Each row is a point on a landscape with many peaks, with its height.
A climber steps from a point to the highest of its 3 nearest points, and stops where none of them is higher. Distance is the straight distance between rows; heights are no part of it.
Vomin height 65.3: [-25   6  24  -8 -11 -12 -11   3   5   8 -15  -6]
Baza height 74.3: [ -9 -34 -27  17 102 -34  76  55 -32  -8  -6  -4]
safez height 88.9: [ -5   2 -17  -8   2  18  -8  -2 -17  -6 -47  21]
rim height 57.5: [  3  30  54  14 -43  -3  10  55  50  17  59 -32]
vezaz height 44.1: [  1 -17 -14  -7  98 -14  63  41  -9  -6 -13 -13]
sazi height 60.9: [ 16 -34 -51  10  73   0   3 -19 -50 -18 -40  -6]
banut height 60.4: [-13  -4 -53   4  32  44   3 -27 -41 -24 -44  34]
Dero height 70.5: [ 24  29  91  32 -52 -17  -2  71  62  15  60 -40]
gozu height 73.0: [ 18  17  26   2 -73   9 -47 -21  13  13  19 -18]
Vivuz height 54.7: [ 10 -19  -3  -3  38 -39  38   7  15  11  14   7]
fel height 76.2: [  6   2  21 -22 -35  10 -29 -10   8   5  -8 -18]
kos height 72.7: [-10   5  18 -20 -14  10 -19  -1   4   3 -28 -10]
posam height 90.1: [ 13 -19  -2 -10  80 -25  60  48   1  -2  -7 -14]
Rom height 28.6: [ 14 -18  18  11  -8 -49  24  54  26  23  43 -25]
tiza height 37.1: [-11 -13   1   0  23 -42  20  -4  13  10   4  11]
Muzi height 48.4: [-41  -5 -78  -2  46  52  -4 -71 -59 -31 -54  31]
sirid height 36.0: [  9 -17   9   2  -1 -43  30  43  23  23  36  -7]
Bilob height 90.0: [ 15  22 -14 -23 -62  26 -42 -41   6   8   3  31]
Pedu height 48.3: [ 17  32  67  27 -67  -9 -26 -15  52  11  65 -18]
pid height 81.3: [ -5  -2 -33  -7  11  31  -5  -7 -27 -16 -50  25]
kape height 67.4: [  -1   47   38   15 -113   26  -65   -4   11    4   30   -2]
ritob height 68.9: [  9  22  72  30 -48 -17   9  78  46  10  56 -41]
nema height 60.0: [ -2 -24 -20  14  32 -10   1  -9 -29  -9 -42  14]
vem height 29.8: [  6  -7  49  28 -33 -44  19  70  30  21  53 -33]
zudi height 60.8: [ 13 -33 -45  18  43   0  -4 -17 -46 -20 -37  10]
dukem height 67.9: [-11  -3   1  -3   7   0  -9  -3 -16  -5 -44  14]
fen height 74.4: [ 20   1   5 -31 -35  20 -30 -16   8   1 -17  -1]
likap height 81.6: [-25  -1  17   3 -10 -31  16  17  22  17  29   3]
kedi height 65.4: [  3  14 -28 -30   4  53 -13 -36 -13 -16 -44  27]
Pirut height 74.2: [  -5   49   22   -1 -109   37  -55  -16    8    4   28    8]
Dum height 60.5: [  1 -15 -50  12  31  19   3 -11 -42 -21 -44  23]
Futi height 68.7: [-13  20  42 -11 -26  -1 -12  -5  30  11  30 -31]
peg height 76.9: [ 11 -23   5  -7  72 -38  56  67  -2   7  -9 -20]
kuno height 63.6: [ 12  31  58   7 -49  -1 -14   9  57   6  68 -34]
losa height 70.0: [ 18   6 -12 -32 -20  34 -28 -24  -1  -6 -30  16]
vaza height 71.4: [ -15   61   18  -20 -100   56  -51  -50    9    0   18   20]
pite height 75.6: [ 14  16 -24 -28 -42  35 -39 -69   1  -4 -10  43]
Mapu height 45.1: [ -6 -18  -4   9  31 -30   6 -10 -11   3 -24  13]
Riz height 6.6: [  0 -31   0  13  90 -42  65  74 -20   4 -12 -11]
suz height 32.5: [-11  22  45   6 -35  -4  13  46  44  12  54 -22]
dobof height 87.8: [ 26 -29  13 -13  49 -45  39  56  20  14  15 -29]
Zapo height 75.5: [  5   5  29 -18 -41  -1 -33  -9  20   7   6 -28]
Lif height 40.7: [-21  -8   6   1   6 -24  -2  -3  -2   3 -18  11]
Nak height 75.9: [  0  23 -20 -18 -57  31 -44 -65  -1   2  -7  42]
pevo height 60.1: [  8 -39 -79   4  56  17   8 -27 -57 -23 -36  11]
saka height 58.9: [-15 -28 -85   5  52  33   7 -44 -56 -25 -33  27]
Bime height 44.6: [-30  -4  19  -2   2 -28  13   4  10  12   6   5]
doti height 62.7: [-18  10 -43 -21  25  60 -17 -65 -27 -25 -48  25]
nulom height 43.7: [  8 -19   4  -1   9 -41  34  22  20  21  29   5]
voged height 61.0: [-24   3 -61  -4  33  49  -1 -48 -42 -28 -47  34]
Tiga height 61.8: [  7 -27 -16   7  78 -28  19 -17 -17 -13 -21 -10]
Gukim height 64.1: [ 10 -22  -9  -4  73 -31  39   2   5  -4  -3  -6]
peb height 25.9: [-14 -24 -21   3 111 -11  54  14 -25 -14 -14 -15]
gim height 60.6: [  4 -25 -39  15  29   5  -1  -9 -41 -19 -43  19]
nudo height 2.8: [-10   0  28  17 -32 -28  26  57  29  21  47 -16]
nisit height 61.2: [ -1 -39 -35   4  89  -6  13 -15 -43 -21 -37 -24]
Mur height 67.1: [ 10  14  41   0 -54   1 -38 -19  30   9  38 -32]
zako height 46.7: [-13  -7   5   3   3 -34  26  12  18  19  23   7]
Molag height 50.6: [  9  31  49  28 -86   0 -53 -19  24   9  42 -20]
nume height 68.6: [-19  49  -4 -19 -88  47 -52 -51   7   8  10  35]
nikud height 60.2: [-13 -14 -74   8  41  38   6 -37 -55 -25 -39  34]
rulu height 80.6: [ 13  21  -3 -10 -79  20 -44 -26   3  12  18  16]
lom height 81.9: [ 29  35  68  12 -52   0  -2  34  56   7  70 -34]

Where does a climber stop that starts at each point below?
Pedu -> fel
nudo -> lom
vem -> lom
Lif -> fel
pevo -> posam
doti -> safez
Tiga -> posam
Pirut -> Bilob
sirid -> likap
vaza -> Bilob
zudi -> posam
nulom -> posam
